Each row is a point on a landscape with many valleys, with its height.
A ball rolls from a point to whichever of its 2 nearest points has the largest drop for the distance, and stops where none of them is lower. Distance is the straight distance between rows; heights are no part of it.
k_105: [111 109 151 125 182  93  88 121 118 152 136 173 159 130 123 179 116 219
 115 120 111 156 104 118]  h=289
k_680: [117  82 186 115  94  98 150 187 162 140 136  88  81 145 144 105 149 147
 133 164 110 121 116 174]  h=579
k_451: [139 131 147  92  63 140 142 119 108 161 157 108 132 114 170  60 105  69
 137 166 169  85  87  98]  h=404
k_435: [127 147  82 126 151 150 142 115 138 101  99 104 139 122 128 162 133 127
 132 108 112 131 163 112]  h=400
k_602: [149 163 118 119 150 115  81  64  85 154 132 169 206 110 126 137  88 155
 118 135 143 121  88  69]  h=235
k_689: [114 109 168  76 148 126  99 179 128 141 135 101  92 142 166 141 135 169
 115 127 131 108  85 106]  h=342
k_445: [169 173 106 125 145 139 102  76 104 126 117 138 158 125 114 111 101 115
 123  92 180  93 114  81]  h=291
k_351: [135 105 111 154 161 114 140 107 138 121 128 152 133 126 100 148 137 152
 124 117 118 160 160 153]  h=179
k_480: [143 167 102 121 102 144 147  85 131 156 138 135 156 126 122  92  99  72
 140 131 143 104 131 122]  h=321
k_245: [ 74 114 179  86 129 140 107 197 146 139 135 113  90 153 159 163 137 194
 116 125  94 118  95 136]  h=309
k_692: [149 167 166  78 116 134 109 159 159 163 159 113 129 152 165  86 113 137
 120 151 110 103  91  98]  h=498
k_963: [ 99 126 104 129 111 161 158 138 162 108 101 106 129 113 113 145 157 112
 147 156  82 122 181 161]  h=366
k_124: [189 162 156 141 154  96  79 126 140 169 160 168 111 165 111 116 115 178
 106  96 121 131 106 144]  h=105
k_798: [109 155 128  70 140 167 119 129 145 140 122 105 150 138 134 156 103 139
 125 128 115  97 118  93]  h=398
k_836: [121 183 153  70 145 157  91 138 153 165 142 134 159 151 141 144  97 158
 110 139  89 101  95  91]  h=430
k_317: [ 90 158 166  90 143 158  90 149 171 172 141 151 150 144 118 174 107 183
 116 145  79 123 110 128]  h=405
k_165: [ 97 110  77 133 118 161 164  94  92  98 100 142 157  98 133 162 129  66
 146 138 126 142 150 113]  h=402
k_975: [ 89 126 108  96 148 158 138 125 129 115 106  90 136 119 138 160 123 119
 135 129 126 108 146 107]  h=371
k_455: [176 151 142 139 175  95  86 103 126 146 149 167 147 142 106 122 106 175
 109 108 138 138 113 119]  h=185
k_606: [184 146 175 128 139 103  89 168 145 157 176 136  86 167 139  96 123 175
 104 108 131 129  88 145]  h=204
k_534: [148 118 132 122  75 129 134 108  94 151 160 137 129 110 138  57 107  61
 136 143 191 108  89  97]  h=394
k_156: [ 82 139 129 107 134 153 124 143 168 150 125 143 143 132 102 173 125 161
 132 153  81 136 147 150]  h=362
k_467: [119 153 106 175 139 133 134 129 160 106 109 141 105 127  96 172 168 162
 139 127  72 169 189 176]  h=671
k_618: [162 144 114 182 126 121 128 155 146  92 112  93  68 149 126 143 185 139
 122  83  99 158 186 174]  h=119
k_248: [149 128 136 157 125 100 136 176 136 100 112  59  54 151 136 142 157 147
 126  91 114 127 157 173]  h=240
k_345: [158 123 138 110  90 107 151 141 120 132 105  33 108 139 146  68 107  96
 134 141 161  99 104 123]  h=423
k_745: [134 155 163 152 111 112 126 194 136 135 121  85  64 160 129 147 132 151
 136 101  96 124 137 184]  h=322
k_722: [123 123 130 147 164 105 125 131 138 139 130 161 113 133  99 172 135 193
 130 114  99 154 137 156]  h=243
k_951: [145  72 110 177 102 104 157 143 124  43 105  89  95  93 125 109 201  81
 110 144 109 159 199 173]  h=380
k_142: [ 98  69 125 110  97 131 174 138 136 106 121 110 127 110 146 113 137  82
 137 168 130 110 146 140]  h=288
k_504: [ 76  89 105 118 172 127 133  99  84 122 107 161 180  98 129 157 123 141
 133 123 145 139 123  98]  h=348
k_562: [152 107  76 199 147 124 143  64  85  64 118 154 154 105  94  99 159  84
 132  87 163 179 168 123]  h=258
k_729: [171 182 119 137 145 127 115 143 157 130 120  97 111 156 120 135 123 138
 119  92 116 117 158 140]  h=471
k_953: [120 108 113 118  84 118 176 132  97 117 104  61 116 118 148  89 110  63
 141 148 166  93 115 116]  h=411
k_160: [ 93 101 129  98 190 124 102 112 119 136 112 162 174 116 130 164 120 189
 126 129 127 144 112 101]  h=326
k_442: [158 153  89 140 168 120 113  67  93 123 114 146 176 119 101 141 102 136
 133  97 176 120 126  86]  h=315
k_619: [125 161 109 101 118 154 138  83 129 156 133 162 180 120 126 121  87 109
 135 153 124 119 120 104]  h=299
k_586: [116 155 109  97 156 135 104  85 114 160 123 157 201 114 110 154  88 149
 130 153 119 128 114  97]  h=270
k_559: [188 170 139 120 133 111 113 124 160 151 137 119 119 157 115 104 103 128
 118 102 128 118 135 138]  h=500
k_159: [130 131  71 175 166 132 128  66  72 106 106 155 180 102 106 148 116 117
 135  86 171 142 135  92]  h=340
k_325: [187 147 140 122 121 124  99 115 128 149 155 135 123 124 142  64 115 113
 116 121 196 106  91  92]  h=447
k_242: [168 133 176 102 109  95 109 179 142 154 139  67  89 169 159  87 115 141
 113 136 132 112  90 130]  h=412
k_172: [128 162 103 136 126 145 147 110 177 135 103 129 144 128  93 141 141 123
 137 141  88 137 186 163]  h=410
k_741: [109 147 138 159 112 123 129 159 181 134 128 141  80 142 104 160 147 156
 134 133  65 146 172 191]  h=639
k_488: [ 27 126 140 146 108 157 119 192 168 114 102 136  79 132 102 214 165 173
 129 137  65 135 148 179]  h=148
k_415: [116 128 152  65  86 156 146 136 131 153 152 113 146 116 182  81 107 104
 132 176 134 103  86  80]  h=413
k_989: [177 133 119 135 124 115 132 125 165 142 139 130 105 143  93  87 133 117
 128 112 117 142 155 170]  h=520
k_11: [150 103  93 173 171 112 143  90 114  95 111 148 146 113  95 128 149 124
 131  97 149 173 162 132]  h=222
k_111: [194 189 141 108 118 130  79 109 128 148 159 156 153 134 140  73 106 131
  99 136 151 101  80  68]  h=462
k_216: [ 85 120 165  88  85 131 169 174 157 138 114  44 120 139 155  96 117 118
 143 178  90  99 122 134]  h=236
k_636: [165 156  89 140 133 148 137 121 137 112 105  77 117 136 118 120 126 106
 133  96 143 112 164 124]  h=432
k_332: [171 143  92 173 142 135 135 114 139  71 103  88  91 129 120 139 184 121
 129  96 121 160 189 151]  h=231
k_923: [127 135 138  61 122 160 102 129 124 145 158 129 151 117 187 106 112 128
 118 157 142  97  73  60]  h=401
k_540: [ 50 161 173 106  95 163 104 176 189 163 138 135 111 158 107 174 129 162
 139 158  55 126 123 164]  h=572
k_336: [114 144 177 107  91 115 149 201 163 143 114  33  95 170 149 115 109 136
 133 148  86 112 111 144]  h=195
k_401: [ 89 126  81 141 151 143 151  89 126 116  97 151 184  99  95 176 128 123
 149 145  95 170 163 134]  h=403
k_917: [118 106  80 225 108 131 155  72  31  92 130 173 146 103 108 124 131  16
 136  98 191 151 127 109]  h=332
k_517: [103 153  64 156 119 160 168  72  69 113 114 150 164 104 119 164 113  48
 155 127 137 135 147 108]  h=422
k_581: [129 162  77 148 143 147 139  94 152 127  98 143 174 106  88 160 137 121
 140 136  91 167 183 140]  h=425
k_688: [108 116 109 134 139 142 139  86  58 128 138 169 163  97 133 132 101  80
 138 118 192 115  97  87]  h=376
k_320: [166 184 152  87 110 150 111 113 150 171 157 140 149 144 148  77 106 120
 119 155 122 102  97  98]  h=481
k_375: [116 107  79 180  99 145 169  99  51  86 131 141 124 106 131 133 130  24
 145 116 181 121 143 119]  h=367
k_753: [113 142 169 141  98 117 128 181 181 153 151 159  78 154 118 159 136 174
 137 134  86 131 140 198]  h=613
k_208: [135 100  72 216 130 137 148  68  52  55 113 170 149 106 107 122 158  45
 128  96 170 172 153 113]  h=294
k_796: [ 28 118 166 125  95 147 117 216 162 113 114 106  59 150 126 185 153 164
 133 130  76 115 127 178]  h=225
k_572: [136 173 185 101 115 131 100 182 176 182 174 145 114 162 162 109 117 163
 119 151  73 122  91 130]  h=524
k_928: [119 140 169 137 156 108  97 160 133 146 146 175 103 154 125 185 126 208
 124  96 100 141 106 158]  h=333
k_509: [103 120  89 169 148 131 128  67  41 120 114 173 185  96 120 153 101  95
 146  94 192 130 112  77]  h=361
k_321: [ 69 100  84 138 129 151 163  95  90 106  99 165 189  85 107 170 128  96
 149 158 111 158 149 121]  h=382
k_61: [132  48 108 161 104 108 173 132 102  56 110 101 108  80 136  95 179  53
 121 143 139 142 170 153]  h=414
k_521: [ 96  84 141  96  82 106 177 157 140 113 103  63 115 113 152  99 130  94
 143 188 121  91 122 137]  h=263
k_877: [ 48 122 185 101 101 136 119 212 170 136 128  87  73 162 162 164 133 169
 133 139  93 114  98 152]  h=274
k_202: [153  87 102 180 128 121 146 116 126  57 109 142 111  99 112 119 199  95
 110 135 106 179 213 162]  h=334
k_736: [101  79  95 146 145 124 155  91  85 131 123 181 199  92 110 160 121 113
 141 141 146 158 128 116]  h=363
k_231: [156 177 113 125 127 138  94  78  81 149 134 169 184 106 128 113  85 109
 128 118 173  92  87  71]  h=266
k_184: [124 119 187 117  93 105 132 188 170 161 156 127  78 153 142 125 134 167
 130 147  99 124 115 178]  h=592
k_869: [120  97 117 126 114 132 138 103  75 135 152 157 131 100 149 101 115  78
 132 131 203 109  88  90]  h=386
k_241: [143 102 132 143 196  87  94  98 105 131 140 181 167 127 116 136 118 197
 116 103 153 152 110 112]  h=237
k_347: [161 142 177 132 120  91 117 187 143 148 147  64  65 174 149 111 117 154
 128  98 121 122 103 166]  h=384
k_112: [176 106 133 134 150 113 103  73 113 144 152 183 165 118 106  83 115 128
 114 121 179 148 106 124]  h=545
k_252: [116 105 134  90 179 124 107 147 120 129 121 123 114 131 162 140 137 169
 118 104 155 112 103  95]  h=364
k_819: [136 136 180 120 153 113  85 178 133 155 158 152  82 161 152 145 127 201
 115  94 121 129  83 127]  h=287
k_978: [175 118 116 147 131 112 136  88 143 131 139 158 128 126  86  85 126 100
 132 123 142 151 147 168]  h=531
k_580: [105  96  89 140  88 141 184 114  77  91 115  98 120 100 154 114 126  40
 145 134 162 103 144 116]  h=393
k_135: [138  78 156 114 120  97 142 160 134 122 144 104  87 137 151  99 145 136
 125 135 144 118 119 151]  h=567
k_169: [129 103 107 134 138 125 141 151 143  94 109  76  88 137 141 153 160 147
 127 111 121 119 163 142]  h=305
k_428: [171 115 104 159 129 110 121  62 107 129 139 175 148 117  86  77 114  80
 114 106 175 154 133 127]  h=540
k_277: [106  91 121 130 108 118 169 152 161  98 116 111 121 111 116 134 158 101
 124 157 103 124 176 168]  h=324
k_762: [116 136 135  98 125 142 142 116 162 154 138 148 151 127 114 134 111 134
 135 152 100 130 135 130]  h=328
k_334: [157  86  81 185 133 122 148  84 106  41 101 141 126 102 113 106 191  74
 121 116 140 170 189 141]  h=295
k_996: [112 119 147  75 159 145  95 125 109 131 134 151 141 129 165 132 123 166
 105 136 146 109  75  68]  h=383
k_57: [170 115 144 105 123 118 108 135 113 130 146  99 109 133 160  70 127 130
 121 118 198  99  85  84]  h=438
k_924: [ 78 171 200 106  98 148  95 199 184 179 157 141 101 159 141 143 118 171
 126 159  64 124  97 154]  h=551
k_7: [ 97 160  98 167 129 140 126 120 173 123 102 152 142 119  74 197 153 168
 148 137  52 180 176 168]  h=695
k_119: [183 121 162 106 102 103 116 154 114 142 137  56 112 134 154  56 109 113
 119 139 167 103  82 106]  h=427
k_988: [110 125 126  94 139 139 133 156 134 113 109  67 103 140 153 142 132 144
 121 116 125 104 133 115]  h=344
k_660: [143  91 126 117 148 116 127  95 125 135 145 158 142 119 115 107 122 140
 123 130 162 137 116 125]  h=552
k_969: [160  76 149 122 145 106 132 136 137 135 145 142 105 128 136 103 139 149
 119 122 168 123 123 136]  h=559

Where does a ball stop that starts at each point below?
k_415 => k_488
k_451 => k_602
k_172 => k_336
k_736 => k_124
k_317 => k_602

Call two points neighbours if one is among the 2 nearest of the other. Go from one point of each pair to the other, from neighbour to neighbour, staying as low as possible. Name the highest point that can't be avoided.
k_336, k_602 => k_836
k_602, k_488 => k_415
k_351, k_336 => k_581
k_351, k_124 => k_928
